Each row is a point on a tangle of strands that fork, close into loops and nearly touch. The rows are in no order.
Points whose rows are less than 48.5 apart are linked; no others are. Some points are linked to none.
bufez: [ -9  25 -61   8   5  33 -17  29   7 -62]
lup: [ 24  20   9 -13 -38  19 -16  50 -39  59]
Dagun: [  6   9 -81  -1  31  11  -2   3  12 -13]
buda: [ 25  -1  84  13 -14 -17  17  -9   3  31]
nid: [ 16   9 -45  43 -14  26   7  22  25   6]
Puni: [ -8   0 -93  -1  27  23 -10  -4  12   4]
gete: [-22  -1 -60  11  -4  31 -11   4  14 -12]
padez: [ 15  14 -36  34 -12  26   5  26  18 -22]
zed: [-17  -4  23 -68  84 -32 -16  -9   0 -48]
vobe: [ 12   8  55 -18 -38  -3  -4  20 -47  38]
nubi: [-25  -2 -23 -69  62 -62   3  18  25 -29]
Vune: [-10  -5 -46 -10  30   2  -4 -36   2  -7]
dazut: [-46 -19   5  -5 -19   3 -13 -41  -8  11]
Kel: [ 28 -10  67  33  17  -7  18 -34  21  20]
fon: [-30  -3 -75   9   3  30 -22  -9  14  10]
selef: [ 14   6  73  -6 -43  -8   6  27 -30 -21]
Kozop: [-13  -2 -19   2 -46  25 -26  52 -10  48]
Biv: [ 15  23 -10  -3 -36  30 -37  75 -31  51]
tir: [ 21   1  58  25 -10  -5  11 -13   5 -17]
kule: [-37 -15 -48   9 -34  26 -18  11  16  43]
lif: [-40 -17 -35   4 -26  17  -8 -20   6  37]
sugiv: [ -5   8  37 -11 -55  22 -11  58 -36 -44]
mele: [-51 -21 -31   0 -18  15 -12 -37  -3  18]
sutas: [  5 -11  -8 -27  65 -22   1 -36  -2 -19]
Pumen: [ 29  11  -2  28   2   4  17  -7  10 -30]
mos: [ -7 -11  20  15  -3  -4   6 -41   3  18]
luf: [ 38   7 -18  40   8  -4  29 -22  22  28]
tofiv: [ -3   7  57  -9 -53  10  -3  43 -41 -41]
muzag: [-16   3 -55 -67  52 -50   8  26  19 -29]
Niba: [ 37  -2  46  31  34 -11  18 -29  18  -1]
seka: [-16 -18 -30   6  16   0   3 -48   7  21]
Tupi: [ 22  -5  72  26  -8 -12  18 -24  13  37]
sabut: [-31 -21  16   3 -11   0   1 -41   1  22]
Tekod: [-40  -9 -11  -4 -41  19 -14   1 -12  -8]
mulo: [-22  -6   8 -76  74 -54  -4   8  20 -33]
mido: [-21  -8 -31  12 -42  23 -15  35   4  50]
Sud: [ 41   0  19  40  10 -14  35 -29  25  45]
duza: [ 31   4  40  35 -15 -15  28 -16  22  41]
lobok: [ 25   5  78 -12 -35 -18   5  18 -39  27]
sunis: [ 19   6 -33  38 -23  14  18  10  25  31]
figed: [ 44   7   5  22  28 -11  22 -15   9 -28]
ziga: [ -2  11 -18   0 -43  30 -40  75 -16  49]
gozi: [ 24   1  84  22 -15 -13  17  -6  -1  -9]
fabi: [ 46   4  31  14  53 -17  19 -19  12 -24]
ret: [  7 -17  -2  -4  54 -14   4 -48   6   6]
kekeg: [ 22  16  31 -17 -39   2  -3  34 -44  49]
sol: [ 18   4  37  24  -6   1  17 -11   6 -34]
zutak: [-25  14 -53 -63  52 -35  -5  19   2 -50]
zevef: [-33 -16  24  -8  19   2 -11 -48  -7 -27]
zimak: [-20   2  18   3 -52  18 -13  39 -15 -38]
saluz: [ 29  -1 -29  39 -11   2  24  -8  22  29]
per: [ 25  12 -15  31 -10  11  16  10  15 -30]
zif: [-19  10 -42 -60  54 -26  -6   0 -10 -56]
nonid: [-32  -7 -33   5 -23  20  -8  -7   2 -18]
Fevu: [-22   3 -13 -56  65 -31 -15  -9  -9 -53]
suv: [ -4   1 -32 -26  47  -7  -7 -27  -7 -33]
sed: [-30  -3   4  -1 -44  16 -13  18 -14 -20]
vis: [ 21   1  91  -8 -31 -13   5  19 -34   7]
vufo: [  0 -14  -3  15  22  -7   7 -48   9  17]

A fork is a point with three links, a tip a point with one. Leave the first point through the second and follow the links. Name the first fork or tip that comes.
Vune; suv: vufo
sunis; saluz: Tupi
Kel; Niba: Pumen
sed; Tekod: Dagun

A piece is two or more points that can be reached from each other along the links. Count, over all rows, the pieces, the separate loops (a circle has one, a figure eight two, a Y none), the forks (points with three links) and the tips (points with one).
pieces: 3
loops: 4
forks: 3
tips: 1
